Each row is a point on a landscape with many valleys, with its height.
A ball rolls from a point to the lowest of its 2 nearest points, and stops where none of them is lower. Distance is the straight distance between rows; heights are no part of it.
q283: [5.3,-9.0,25.0,-16.7,-33.2,6.4,-12.3,-18.5,34.5,-7.6,12.0,10.4,-11.3,-16.2,5.2,1.7,31.8,-18.9,-5.5,-37.6,9.6,-6.9,3.3,-13.3,-0.9,-14.8,17.8,47.2]  (h 59.0)
q89: [-12.2,10.5,-39.0,7.8,4.2,38.9,-0.9,13.8,-32.4,-24.0,3.8,-14.0,6.7,5.5,1.8,-37.6,-21.6,3.9,15.7,36.3,22.6,16.6,17.8,48.4,11.9,14.6,29.0,2.8]  (h 66.9)
q734: [-8.5,-20.5,39.2,-35.6,-28.6,1.7,-12.2,-39.9,28.6,-6.1,32.3,3.7,-7.0,-29.8,0.8,-18.1,18.3,5.1,-13.3,-51.3,24.5,-20.8,-1.4,-28.3,2.9,-8.0,2.7,31.1]  (h 56.3)
q331: [-24.1,14.9,-22.8,-9.9,-14.3,-40.6,17.7,-13.1,27.3,-9.5,11.9,-3.9,23.6,-26.1,3.8,-5.4,-5.7,1.7,-19.5,-20.9,-26.7,7.5,15.6,-11.9,7.0,8.5,-9.4,-18.4]  (h 27.8)
q474: [-23.8,-9.0,-36.3,-6.6,20.5,33.1,-13.9,7.5,-25.7,-33.0,0.9,-25.0,5.2,-7.5,-30.9,-2.3,-27.6,10.3,-16.7,25.9,30.0,29.6,24.3,48.0,8.4,2.1,22.0,-24.4]  (h 54.6)
q913: [2.2,20.2,0.4,-13.3,-28.3,-12.5,30.4,-5.7,36.4,7.1,17.2,-7.5,3.5,-16.0,36.3,-18.1,12.4,-15.1,5.8,-13.7,-25.4,-5.7,6.3,9.5,19.3,11.8,-4.2,12.5]  (h 40.2)
q502: [25.2,-6.6,29.3,23.5,-18.3,20.3,-6.7,4.7,11.4,9.9,-7.4,-6.7,5.7,-1.8,-31.3,43.0,-11.8,3.7,3.1,13.0,8.8,25.7,-24.6,-3.2,-36.0,-23.6,14.3,48.3]  (h 31.3)
q494: [-8.3,21.0,-24.6,-7.5,29.5,9.6,26.6,-9.2,-20.5,9.3,-20.7,11.1,20.6,16.2,51.6,7.6,11.2,28.4,-17.2,19.9,-8.1,-12.9,15.9,3.9,-21.7,0.6,-19.9,34.8]  (h 28.9)
q19: [-16.1,7.3,4.9,-25.9,40.3,11.0,-0.1,-13.5,-8.5,24.4,6.0,12.4,20.6,10.0,38.3,-8.3,15.0,26.3,-20.0,-7.2,6.8,-34.4,-7.5,-8.4,0.8,6.5,-45.4,-43.7]  (h 61.5)
q724: [-8.4,14.5,18.6,-8.9,-13.7,-14.4,10.8,7.0,3.9,18.6,-8.3,26.3,7.3,-28.3,-18.2,19.4,7.6,-3.6,-28.8,8.7,-10.9,-4.2,-10.4,-22.5,-20.8,-8.8,7.8,2.2]  (h 75.6)
q664: [10.8,4.4,-2.6,30.2,37.8,3.0,8.7,-12.1,-11.5,-6.5,13.5,-5.0,4.3,-0.9,-3.3,15.3,-20.4,10.7,-14.3,13.3,7.9,7.9,2.6,-0.2,-5.9,6.3,-2.5,9.9]  (h 75.9)
q62: [-14.0,4.0,-22.3,22.3,48.9,36.8,-11.5,2.3,-35.2,-17.3,9.5,-28.5,5.4,-2.4,-42.3,-18.7,-44.7,5.8,6.2,28.6,18.5,16.8,31.6,39.4,13.9,10.9,25.5,-10.7]  (h 59.8)
q405: [-15.0,-6.0,3.7,-32.2,-18.0,-18.2,-28.7,-8.4,10.6,0.3,12.0,9.3,-13.8,-11.3,-50.0,14.3,-2.0,-14.5,22.5,-22.9,13.4,-3.7,-35.9,-0.8,17.9,-16.6,4.4,-23.3]  (h 37.2)
q77: [-8.1,-12.4,-56.3,42.9,21.7,-7.6,-6.4,0.4,-28.7,-26.4,-4.8,-39.6,-7.4,9.6,-31.9,-32.5,-28.4,-25.6,38.1,-0.9,-13.7,6.1,21.1,27.9,9.0,12.6,-7.1,-40.5]  (h 76.0)
q226: [3.4,11.4,-23.3,20.3,35.3,37.4,7.4,8.5,-31.6,-15.2,6.4,-19.9,5.1,13.9,-1.0,-11.0,-32.2,18.4,-0.2,34.6,26.7,18.3,23.6,41.3,1.1,15.3,14.7,17.1]  (h 63.6)
q384: [4.0,3.9,-8.3,-4.5,-45.7,-25.0,6.3,10.9,29.3,-1.0,15.4,15.1,-8.1,-16.8,-11.4,15.0,0.5,-17.2,7.2,7.5,2.4,-14.1,-5.9,35.0,29.7,-1.9,-7.3,-1.6]  (h 48.0)
q436: [-4.4,2.1,5.4,-4.7,0.9,-16.5,-5.8,16.6,-5.0,13.3,1.5,28.5,-5.4,1.0,-7.9,3.9,1.8,-8.2,11.7,27.0,-1.0,0.3,-23.7,14.4,10.8,-0.3,6.2,-16.5]  (h 30.8)
q878: [-23.3,10.8,6.0,-21.0,23.0,5.4,4.1,-17.0,-26.0,-12.5,-22.9,12.5,25.3,2.3,39.2,19.3,27.6,35.2,-40.2,26.1,11.2,-13.6,24.5,0.1,-27.1,-12.8,-21.5,37.7]  (h 21.3)
q237: [-1.4,-10.2,33.0,-38.4,-32.5,-5.0,-13.0,-27.5,29.4,-21.4,6.4,14.3,-15.4,-31.3,1.7,-12.2,-4.5,26.0,-25.4,-29.7,40.0,-35.8,15.1,1.5,12.3,-16.8,6.8,26.9]  (h 53.0)
q134: [5.8,-35.6,-15.0,9.6,43.9,17.6,-9.7,0.6,-27.0,-8.3,10.9,-13.5,-4.3,35.9,-7.4,2.1,11.3,8.5,2.5,12.6,0.2,-6.1,-1.4,15.7,25.5,13.0,-17.2,-42.5]  (h 62.2)
q884: [-13.1,10.7,-13.7,13.3,31.0,-27.0,-6.3,20.3,-24.6,16.9,-0.9,14.9,16.6,6.6,-19.1,2.1,-6.9,8.4,10.6,3.8,-21.6,5.9,-10.2,-23.0,-6.8,5.2,-13.5,-37.7]  (h 58.9)
q235: [-6.8,-15.6,-14.8,-4.4,45.2,15.6,-2.1,-10.4,-16.3,6.8,8.3,3.0,3.9,24.1,18.2,-17.5,7.3,19.8,-6.5,-13.1,17.6,-22.1,2.2,11.4,14.2,23.3,-27.4,-51.6]  (h 56.7)
q753: [1.1,2.2,-19.4,18.7,30.6,-19.9,-17.7,11.9,6.2,16.8,-5.6,-7.7,-12.8,16.2,3.0,-61.8,-13.8,-0.9,25.1,-44.5,-28.9,-2.3,22.3,-16.0,31.5,15.0,1.7,-19.8]  (h 47.1)
q14: [9.6,-3.2,5.2,-15.9,-28.7,-2.3,2.6,-12.3,29.4,-40.9,-23.5,-8.4,6.3,-7.9,16.7,25.9,24.4,19.2,-30.2,3.3,11.3,-4.0,21.2,8.2,-6.6,-18.6,-2.2,44.7]  (h 57.7)
q304: [1.4,-30.7,-30.2,-10.2,-26.9,44.6,-19.8,-10.4,8.2,-25.0,-7.7,-18.1,9.3,1.2,-19.6,-8.0,3.1,-0.1,-5.5,25.5,36.3,3.6,-6.5,52.9,25.7,1.0,32.2,4.2]  (h 41.8)
q267: [-6.8,-17.9,26.5,-54.5,-19.9,5.2,1.4,-17.2,14.7,23.0,30.1,7.5,-16.8,1.5,9.9,-12.2,30.9,-10.1,9.6,-31.7,4.0,-30.7,-30.7,-17.6,20.9,-1.5,-26.8,-30.4]  (h 13.2)
q198: [5.4,7.1,-4.5,28.0,16.3,-16.2,-20.2,22.3,2.1,11.3,-5.1,-11.1,-26.1,3.9,-20.0,-39.5,-30.3,-33.0,33.1,-29.1,-23.8,20.0,5.4,-23.1,23.5,8.3,12.3,-32.8]  (h 41.9)
q124: [6.5,4.6,32.0,6.0,14.5,4.5,-9.8,-6.6,0.4,11.7,22.1,-2.1,-12.4,5.7,-3.6,33.7,14.2,-19.9,-49.0,-26.4,-4.5,-3.1,-11.6,-45.6,-11.2,5.6,-10.1,-13.0]  (h 56.6)
q896: [-12.5,1.0,-7.5,-1.8,-17.0,-22.3,11.3,-3.4,0.9,19.4,4.5,-3.1,17.8,1.4,-19.9,24.4,14.8,-26.0,-6.2,-15.7,-30.6,20.8,-13.5,-25.9,-10.2,4.5,-2.4,-31.6]  (h 27.5)
q594: [6.8,-27.3,-9.6,0.3,-11.2,9.9,-2.2,-26.3,7.8,-8.6,8.6,-8.1,9.6,-5.3,1.6,5.3,16.2,5.2,-0.1,1.0,0.1,-6.3,-7.4,7.8,1.9,10.5,9.4,22.4]  (h 44.6)
q238: [-14.9,20.1,29.3,-5.5,18.3,6.9,-12.8,-8.4,-12.7,32.2,11.7,12.5,-4.0,2.4,26.0,12.2,16.3,-11.4,-45.4,-35.9,-4.0,-18.7,8.1,-67.8,-17.0,8.8,-19.4,-21.1]  (h 59.7)
q806: [17.1,-1.4,28.9,-0.8,-26.7,13.5,-10.6,8.8,29.6,14.1,3.6,15.6,-11.2,-4.1,-38.1,27.5,-23.8,-11.0,16.7,-0.1,12.9,6.7,-15.8,-3.6,-1.5,-22.7,20.9,33.1]  (h 24.6)
q74: [32.7,12.4,32.1,24.2,-2.8,9.9,11.3,25.8,-22.9,37.5,4.7,1.7,-14.3,-5.6,-25.1,19.5,-45.0,-13.9,13.4,21.4,-4.1,13.9,-13.4,-18.1,-40.4,-17.1,16.4,24.8]  (h 68.7)
q35: [24.4,-7.1,9.1,28.6,9.5,4.6,15.6,7.7,-19.6,-1.7,-4.6,-5.6,-11.1,18.7,17.6,-8.1,4.7,3.0,22.7,23.4,-0.3,-3.2,-7.7,16.4,-6.5,6.7,1.5,33.7]  (h 61.9)
q834: [-20.1,5.0,-4.1,-11.7,15.4,-13.7,-5.5,-13.5,-1.6,-15.7,4.7,-0.7,9.1,-22.5,-24.7,-15.2,-25.9,32.5,-9.5,19.2,12.5,7.5,10.0,7.9,11.4,8.1,28.9,6.4]  (h 73.8)
q274: [-16.1,14.0,-0.2,-10.2,23.0,-23.1,-16.2,13.3,-7.1,23.5,5.6,9.4,-6.6,8.8,-6.4,-12.2,-2.1,-6.8,-6.2,-29.9,-22.6,-1.3,-16.8,-40.0,7.0,10.9,-11.3,-47.2]  (h 53.5)
q613: [38.1,8.5,37.3,25.0,11.7,23.1,14.7,6.8,-10.2,8.8,1.9,-3.9,-22.1,7.6,11.0,14.3,-20.2,-5.9,17.6,18.4,7.7,6.8,3.8,7.5,-17.9,-2.4,-7.5,59.8]  (h 64.5)
q3: [24.6,-8.1,-6.8,9.2,6.1,48.2,2.3,-13.7,-4.1,-35.1,-4.1,-46.2,5.2,-0.3,-25.7,-13.5,-24.6,14.5,-20.1,17.1,23.6,7.1,25.0,37.6,5.7,2.2,23.6,44.3]  (h 29.8)
q971: [-0.1,-3.5,5.3,11.4,32.2,29.0,-2.0,-21.9,0.0,-32.7,-17.5,-13.6,7.7,-0.4,-6.3,27.6,-0.6,35.3,-41.7,23.0,25.7,6.4,21.4,0.1,-15.9,-1.5,10.3,30.0]  (h 14.5)
q360: [-20.3,3.1,-29.1,-3.0,13.7,-3.6,8.6,-5.5,-16.4,-12.7,-5.1,-7.2,12.9,-4.7,-6.1,-31.5,-10.2,4.0,14.9,24.0,8.3,11.8,15.8,25.3,14.9,5.6,17.0,-8.4]  (h 70.5)
q139: [27.6,-0.5,1.1,16.3,-24.7,14.1,6.9,12.4,-12.3,10.4,2.0,4.1,3.0,5.6,-4.0,25.8,-34.0,18.6,36.4,37.6,6.4,29.2,-32.2,14.1,-32.9,-5.9,9.6,22.7]  (h 8.6)
q816: [-15.7,-25.9,-32.4,-18.9,-4.3,30.4,-15.6,-8.4,-14.4,-24.6,-1.3,-20.6,13.4,6.3,-30.9,6.6,-8.6,-1.0,1.1,22.6,31.0,24.6,-6.7,45.6,16.8,1.8,18.0,-31.8]  (h 48.7)
q155: [-22.7,-8.0,27.9,-25.4,14.4,12.7,-7.4,-21.7,0.2,-9.8,-19.3,2.7,18.4,-20.8,43.6,16.4,17.4,43.0,-58.8,9.3,24.5,-19.5,22.6,-13.9,-29.2,-17.3,-19.1,24.6]  (h 12.1)
q944: [4.2,-0.4,18.5,-15.3,-32.5,-16.0,0.0,-10.7,39.1,-14.7,-5.5,12.4,5.3,-22.9,-0.1,30.8,10.2,-9.2,-22.0,-17.3,6.1,-2.1,12.7,-15.6,-7.9,-15.9,9.3,32.4]  (h 60.9)
q45: [-6.7,-24.3,8.5,-39.8,-39.0,3.9,-10.7,-27.0,39.7,-6.2,2.3,23.6,-2.9,-25.8,-0.4,-22.3,15.2,19.4,10.2,-10.2,23.1,-33.5,-1.3,7.4,30.0,-13.6,15.3,16.4]  (h 49.0)
q441: [25.3,3.1,-8.7,43.6,35.0,15.0,-1.4,16.0,-17.8,-3.4,-8.7,-7.0,-13.9,28.6,31.9,-29.3,-6.7,10.2,15.8,10.2,-15.5,-3.8,16.3,-6.0,2.1,22.9,-2.7,13.4]  (h 58.3)
q939: [0.3,-26.9,11.3,-8.1,-15.0,-0.1,-17.1,-13.9,16.6,5.9,7.1,18.8,-0.2,-0.4,-31.3,28.4,21.7,-10.1,13.1,-12.6,6.2,13.7,-39.8,-15.3,4.4,-6.3,8.7,-3.6]  (h 29.4)
q118: [-27.0,2.0,-19.8,-39.7,-4.0,-21.5,-10.2,-19.7,1.4,-7.1,5.7,15.3,0.1,-16.1,-12.8,-8.5,7.8,17.3,-1.1,6.6,11.3,-11.2,-4.0,7.9,9.9,-3.0,-11.8,-34.5]  (h 65.8)
q993: [7.6,-25.8,-27.4,14.1,18.9,1.0,-15.8,2.9,-11.0,-21.1,5.6,-21.4,-24.6,16.5,-22.3,-18.1,-3.2,-14.8,14.5,4.8,7.6,-7.7,-7.2,31.7,23.4,6.4,-22.9,-39.7]  (h 67.8)
q980: [6.2,-5.5,15.7,-4.1,1.4,-6.6,-8.2,-7.7,4.2,5.3,0.8,29.3,-5.5,-18.1,-1.0,10.0,2.0,9.1,10.0,25.0,24.6,-18.1,-8.4,21.3,22.6,-10.0,5.1,11.4]  (h 38.9)
q677: [-10.7,-1.5,-23.6,-23.4,-46.9,-18.3,-1.4,8.2,37.2,-30.7,-7.3,-3.0,-4.2,-12.6,-7.5,5.4,8.0,-10.1,-13.1,13.5,15.4,-18.4,-0.7,51.0,25.8,-0.4,-6.6,-23.2]  (h 54.2)
q478: [20.7,0.4,8.4,13.3,24.6,19.8,3.4,-16.8,3.0,5.4,3.7,-3.7,-11.6,3.1,59.2,-22.5,28.4,1.1,0.3,-4.5,-2.0,-36.9,20.5,-0.5,8.7,2.6,-12.1,42.1]  (h 41.0)
q114: [11.7,0.9,14.6,-11.0,-37.0,-16.4,12.5,4.4,22.7,-42.4,-57.7,-14.1,-1.0,-3.9,42.0,47.0,31.8,24.1,-45.3,-0.1,9.8,-5.9,23.5,3.3,-15.9,-34.4,-13.3,35.2]  (h 54.3)
q311: [-2.0,19.0,15.7,-2.4,-18.5,-22.0,10.1,26.7,12.4,21.4,10.6,10.2,-8.9,12.1,5.0,-0.9,-4.6,-46.8,19.9,-12.7,-16.6,17.4,-5.7,-20.8,14.1,0.5,1.3,-24.1]  (h 42.7)
q109: [12.9,19.8,46.7,27.1,13.7,9.8,1.8,25.6,-19.3,26.6,-7.6,5.5,-19.3,18.2,-0.4,17.9,-15.3,-32.7,2.6,13.1,-0.7,13.5,-6.5,-14.9,-41.0,-13.8,7.9,51.1]  (h 66.7)
q699: [2.9,19.2,5.2,-14.4,-49.2,-24.7,26.9,24.5,4.6,-30.3,-60.1,-2.8,-6.5,-5.0,19.0,41.1,10.2,24.0,-41.6,9.9,0.6,2.6,26.8,12.5,-25.8,-22.9,-1.1,46.2]  (h 50.6)
q657: [16.4,-1.8,12.2,17.8,1.7,9.5,15.4,-0.7,-15.1,-5.2,-8.1,0.2,9.5,8.4,-5.4,35.1,-0.1,7.4,-8.5,17.5,-3.7,31.3,-10.2,-15.8,-43.7,-0.6,3.9,39.2]  (h 36.7)
q402: [-5.3,18.3,23.9,-9.1,-4.7,-0.5,-8.8,-10.6,13.8,2.0,-4.4,15.0,2.7,-38.7,-12.0,26.4,11.8,6.3,-63.6,-0.9,-1.9,-18.0,9.3,-30.4,-32.7,-9.8,-4.9,6.1]  (h 78.5)
q300: [-16.8,10.3,24.0,-47.7,-1.7,-23.1,-19.2,4.4,2.6,17.7,6.9,22.1,-19.7,-12.4,-39.1,-1.2,-8.4,-33.4,18.5,-32.1,8.6,-9.8,-21.6,-19.7,18.3,-2.0,21.4,-31.6]  (h 42.5)
q397: [0.1,23.2,3.2,14.2,31.0,8.8,22.1,-4.9,-19.4,3.5,-4.5,13.0,0.7,15.6,52.1,-21.8,13.7,12.0,-5.5,17.2,5.1,-23.7,14.7,15.9,5.0,6.2,-18.0,23.1]  (h 35.5)
q305: [14.7,14.4,18.0,28.4,9.0,15.9,8.9,20.1,-25.5,23.9,-6.5,-7.2,2.1,-13.3,-26.2,20.6,-48.0,27.4,4.0,43.7,5.0,20.4,-9.7,1.8,-59.3,-10.7,8.7,28.9]  (h 70.9)
q248: [-36.1,16.9,-25.0,-16.5,-11.1,-34.1,-2.2,-4.3,8.4,-1.1,3.5,4.4,27.7,-22.8,-19.4,5.8,1.8,-12.5,-14.7,-25.8,-26.2,12.7,-8.6,-30.3,-5.8,1.7,4.3,-35.9]  (h 19.0)
q408: [-1.9,-22.1,-41.8,-1.6,11.5,12.1,12.8,-12.5,-1.8,10.0,-5.6,-25.1,16.3,28.5,34.4,-38.0,33.1,-3.5,23.2,-24.4,-33.8,-23.4,10.9,2.5,21.1,22.7,-26.1,-37.7]  (h 42.9)
q934: [-2.2,17.9,-25.9,18.2,-11.2,-11.3,20.6,-10.1,28.2,-12.3,17.8,-20.5,4.6,-19.5,11.0,-11.4,8.0,-14.7,-10.0,-21.1,-27.2,-3.4,13.7,1.8,22.3,24.9,-0.9,-6.3]  (h 35.1)
q254: [0.8,9.0,22.7,-14.6,7.5,-9.2,-9.8,-1.8,6.7,3.3,30.0,-8.2,-20.0,18.1,19.3,-23.7,-0.8,-21.7,-10.3,-57.1,-4.2,-19.4,-5.4,-39.4,17.6,24.1,-4.9,-30.6]  (h 26.3)
q842: [10.8,0.1,2.7,10.9,-26.4,-13.6,14.9,15.9,16.2,0.6,22.8,-10.3,-9.7,4.3,4.2,-9.0,0.1,-47.8,35.5,-9.1,-31.1,31.2,-7.9,-6.6,1.0,7.6,17.8,4.1]  (h 38.8)
q636: [15.2,-1.1,-13.0,29.3,37.6,-7.3,-19.8,32.2,-14.9,12.9,-13.6,2.0,-13.2,14.1,25.7,-60.8,-3.9,-5.4,30.8,-3.3,-25.1,-2.4,16.0,2.2,23.4,12.3,-4.6,-12.3]  (h 52.9)
q975: [7.1,-1.1,-8.3,-6.5,-65.6,-7.6,12.5,24.9,4.4,-15.4,-35.5,9.1,19.9,10.1,-2.9,38.2,-3.4,25.6,-2.7,30.2,10.6,21.2,-11.4,12.1,-42.2,-26.5,5.5,45.3]  (h 43.1)
q158: [11.5,-18.7,-47.0,32.7,35.4,18.1,-16.0,17.3,-30.8,-19.3,-3.9,-29.7,-25.6,22.3,-18.0,-41.3,-15.0,-17.8,18.0,-9.5,-6.5,-14.1,24.0,25.9,17.8,9.6,-10.1,-42.4]  (h 72.4)
q755: [13.5,6.6,-3.7,-9.0,-53.8,-14.7,33.3,20.3,-12.1,-24.2,-58.1,0.6,3.7,16.8,9.5,27.7,-2.4,37.0,-25.4,35.4,11.5,27.6,11.5,18.5,-47.1,-15.4,18.4,46.3]  (h 46.9)
q625: [7.0,5.0,7.3,10.8,14.1,1.9,5.4,-15.1,7.7,-1.1,22.9,-13.8,-0.4,1.0,13.9,12.1,18.5,-14.5,-30.0,-38.0,-11.8,-9.4,0.4,-29.7,4.4,19.7,-29.6,-8.0]  (h 53.1)
q639: [9.3,7.0,-11.1,-2.0,-67.3,-14.0,1.8,18.5,24.2,1.3,-18.2,23.3,16.9,-3.0,-9.0,40.5,-5.8,2.2,14.4,17.5,-3.3,18.3,-23.2,3.2,-25.9,-11.0,10.8,12.8]  (h 37.4)
q569: [14.1,-11.7,-1.1,12.0,-40.9,-5.5,10.0,2.6,21.9,1.6,9.6,-2.2,-8.9,-14.0,-12.1,0.7,-2.3,-33.0,34.2,-0.4,-16.1,-1.9,-10.1,13.8,19.0,-1.2,10.0,11.2]  (h 42.8)
q75: [-8.0,-6.4,21.9,-13.7,-9.1,-8.0,12.8,27.6,4.4,40.7,-4.9,17.7,1.5,25.6,3.9,-0.7,17.1,-57.5,15.0,-10.7,-21.2,16.2,-17.9,-42.1,2.6,-9.2,19.0,-37.4]  (h 46.1)
q715: [4.5,-8.7,-7.4,11.9,-2.9,13.4,-1.0,-16.7,-7.0,-22.1,-11.6,0.2,6.1,-5.8,2.5,-6.3,2.9,25.2,0.3,23.8,15.1,13.3,8.7,16.7,-7.4,-8.9,20.9,44.6]  (h 39.8)
q503: [7.5,-19.8,3.2,-1.1,6.6,8.4,4.7,-21.4,2.3,1.2,19.3,-1.5,-3.4,0.9,12.6,-5.8,35.3,3.9,-6.2,-18.2,-7.6,-11.5,-8.2,-8.2,13.5,14.6,-20.6,3.4]  (h 49.1)
q398: [5.4,-18.4,32.6,-29.9,-20.5,3.8,-10.4,-11.6,16.9,20.2,14.0,23.6,-7.5,6.6,-9.3,28.1,36.8,-20.0,7.2,-22.5,5.6,-17.8,-31.6,-16.7,11.6,-4.7,-13.0,-11.0]  (h 21.9)
q548: [-24.9,9.8,12.0,-20.8,-2.6,-23.8,11.4,-5.1,14.4,21.8,1.8,25.0,8.5,-25.9,13.3,3.9,14.6,4.2,-4.2,-7.5,-11.2,-20.5,-0.7,-15.6,-0.4,-8.3,2.0,9.5]  (h 73.1)
q644: [17.8,1.3,-3.8,35.4,22.1,-14.6,-10.8,21.5,-5.3,10.7,3.4,-8.5,-10.9,7.0,-12.1,-21.1,-28.2,-9.9,38.4,-1.9,-21.6,33.1,-11.9,-7.5,-3.6,2.5,5.3,-18.2]  (h 36.3)
q927: [-7.3,-5.3,-34.2,-3.0,18.5,-15.4,6.8,4.0,-7.1,5.7,0.0,-7.9,10.7,11.4,26.0,-27.8,5.8,-0.3,27.6,-8.3,-21.3,-21.5,2.6,10.1,19.6,14.0,-32.7,-47.7]  (h 49.5)
q462: [16.9,-4.4,13.7,30.9,2.5,1.0,-2.8,26.6,-24.0,19.2,-1.9,9.5,-1.4,16.0,-6.2,4.6,-16.1,0.9,39.5,25.8,-21.7,26.6,-20.5,-12.9,-18.1,1.4,4.5,-9.9]  (h 29.1)
q660: [-40.9,8.0,-4.5,-36.9,3.0,-34.8,12.9,-8.2,7.7,25.4,8.6,21.8,8.9,-30.0,4.0,-1.7,13.1,3.4,-3.6,-4.2,-11.1,-16.4,-11.3,-13.7,-1.3,-14.5,-13.6,-43.3]  (h 70.1)
q50: [-1.6,-5.9,52.7,-32.0,-1.2,3.8,-13.3,-5.6,4.0,12.3,30.8,9.3,-40.7,8.9,1.6,-13.3,16.0,-10.0,10.5,-49.1,12.3,-25.4,-20.0,-25.9,21.6,8.2,-16.0,-34.4]  (h 20.3)
q673: [10.6,8.6,23.1,-9.9,-39.3,-4.6,4.4,16.9,19.0,28.1,-11.0,37.8,2.6,-6.0,-5.9,28.3,3.0,-15.1,24.8,11.2,-0.6,9.3,-10.3,5.0,-12.7,-17.9,13.3,30.2]  (h 30.9)
q701: [15.7,2.5,6.3,40.5,22.3,5.4,10.1,11.8,-23.9,-4.1,13.0,-21.2,10.1,2.3,-25.8,9.6,-46.6,22.2,15.2,24.6,2.4,26.1,-5.6,8.5,-29.3,0.3,1.1,3.9]  (h 73.4)
q178: [21.8,-7.5,21.2,19.9,11.1,21.8,-9.6,-17.8,5.0,-35.3,-8.4,-27.7,-3.4,-8.3,-33.4,26.1,-24.0,28.7,-23.0,22.2,33.4,13.6,24.0,19.6,0.4,-10.7,11.2,50.2]  (h 23.0)
q616: [-24.9,13.0,-1.0,-16.0,7.3,-17.2,-3.2,18.5,-1.5,32.5,1.5,8.7,6.9,28.8,7.0,-8.0,16.3,-37.9,0.3,-34.4,-23.2,10.7,-11.5,-54.5,-5.9,10.0,9.4,-47.3]  (h 49.6)
q146: [-32.7,-0.1,-26.4,-46.9,-20.7,-21.9,-8.3,-8.0,14.7,-30.1,-9.6,-10.0,-8.7,-16.8,-23.0,3.6,8.3,3.6,-10.5,11.1,22.6,-5.1,-5.3,41.3,21.9,-4.5,-16.2,-46.1]  (h 60.4)
q550: [-9.4,-3.3,-48.0,27.3,20.3,-14.4,-9.2,23.6,-23.3,1.0,-12.1,-4.3,3.7,24.3,17.3,-23.8,-11.5,-1.4,30.9,10.3,-16.4,4.0,10.7,18.0,11.4,8.6,-24.7,-47.0]  (h 56.5)
q515: [10.4,-11.2,10.6,8.1,-8.8,-2.6,-7.7,12.9,-14.5,21.4,-7.2,22.6,-3.4,12.2,-8.0,6.2,-17.0,8.2,44.6,41.6,-0.7,12.3,-28.9,21.6,-11.6,-19.5,8.4,-10.3]  (h 20.0)
q892: [-13.0,-5.6,3.9,-15.3,6.5,9.1,-3.1,-23.4,5.8,-26.3,-10.1,0.8,10.9,-10.6,21.1,1.4,7.9,38.5,-55.9,15.0,34.2,-0.4,31.9,1.7,-6.2,-16.3,2.6,12.2]  (h 21.8)
q976: [9.4,18.1,-3.9,15.6,10.8,-5.5,0.6,3.5,11.9,8.7,22.1,-30.3,-18.0,2.3,2.1,-29.0,-2.5,-19.8,-0.4,-60.3,-28.6,-4.3,11.1,-25.7,18.0,28.9,-8.1,-27.1]  (h 31.4)
q891: [-20.1,-2.5,-6.7,-5.8,38.9,-7.4,-17.4,-1.8,-31.1,5.0,0.3,21.2,14.1,-13.6,-34.5,-6.8,-25.0,25.7,-0.9,26.4,26.0,4.6,-2.2,8.1,-2.2,-2.9,25.3,-12.8]  (h 76.7)
q374: [-1.4,1.4,-20.7,3.2,0.5,6.3,10.0,-5.1,7.7,17.3,11.7,-23.6,1.5,23.0,38.2,-38.3,11.7,-17.3,13.5,-54.0,-43.2,-14.9,5.9,-21.6,14.3,20.5,-27.0,-31.5]  (h 36.9)
q574: [-3.0,20.4,-27.8,31.9,24.2,-16.2,4.9,36.3,-32.5,11.1,-12.1,8.1,16.7,11.7,6.5,-9.0,-35.0,3.8,24.8,16.2,-20.3,13.3,-4.2,-0.6,-11.7,-2.6,-17.7,-30.6]  (h 62.6)
q69: [19.2,-17.1,-24.1,17.8,-1.1,41.9,2.1,-18.3,-2.4,-29.3,-12.8,-15.8,4.0,3.9,-12.7,-13.0,4.9,4.1,-1.9,28.5,23.8,-6.0,8.1,35.4,13.9,4.6,26.6,36.3]  (h 35.0)
q491: [5.4,-17.4,-8.6,16.7,-12.4,-3.5,7.4,6.9,6.1,8.2,9.0,-10.1,16.7,13.9,4.0,7.6,10.1,-26.8,28.4,-20.8,-47.2,30.1,-12.9,-25.8,-6.2,7.1,3.8,-15.3]  (h 34.2)
q885: [-11.4,12.4,13.9,-2.8,29.4,2.6,-2.7,-14.3,-17.4,30.0,14.8,22.3,9.0,-2.8,9.3,2.6,9.8,9.9,-25.9,-17.8,0.4,-28.2,-1.8,-37.0,-7.1,2.3,-30.2,-22.6]  (h 62.5)
q743: [0.9,-17.0,2.5,-19.3,-6.3,4.6,-6.2,-22.4,11.1,3.3,10.8,15.0,-10.2,-13.6,-1.9,-25.3,19.7,5.1,15.1,7.0,18.7,-35.7,-8.6,30.2,36.5,-0.9,13.5,10.2]  (h 44.4)
q676: [-4.3,36.1,2.3,-6.2,-31.6,-17.9,23.4,10.0,25.9,-7.4,-7.7,-1.6,-1.8,-14.3,33.6,2.9,15.6,-10.4,-6.2,-8.5,-15.9,5.1,18.9,-0.3,-11.1,1.3,-6.2,47.2]  (h 44.5)
q314: [18.8,11.0,17.4,43.1,22.9,11.1,5.2,-6.1,-11.0,4.2,-5.0,-11.5,7.6,15.5,21.1,26.7,12.5,-0.7,-2.4,-3.7,-20.8,18.9,-3.2,-32.5,-29.4,3.5,1.3,35.3]  (h 40.7)

Where does a ball stop that starts at each point below?
q550 | q267
q885 | q971
q944 | q806
q74 | q515
q891 | q971
q834 | q971

Call two points neighbours if one is among the 2 nearest of the other. Go from one point of each pair to the other, from neighbour to neighbour, staying as low as possible. Name the highest point that can't be avoided.
q515 / q248 | q944
q235 / q155 | q885
q155 / q971 | q892
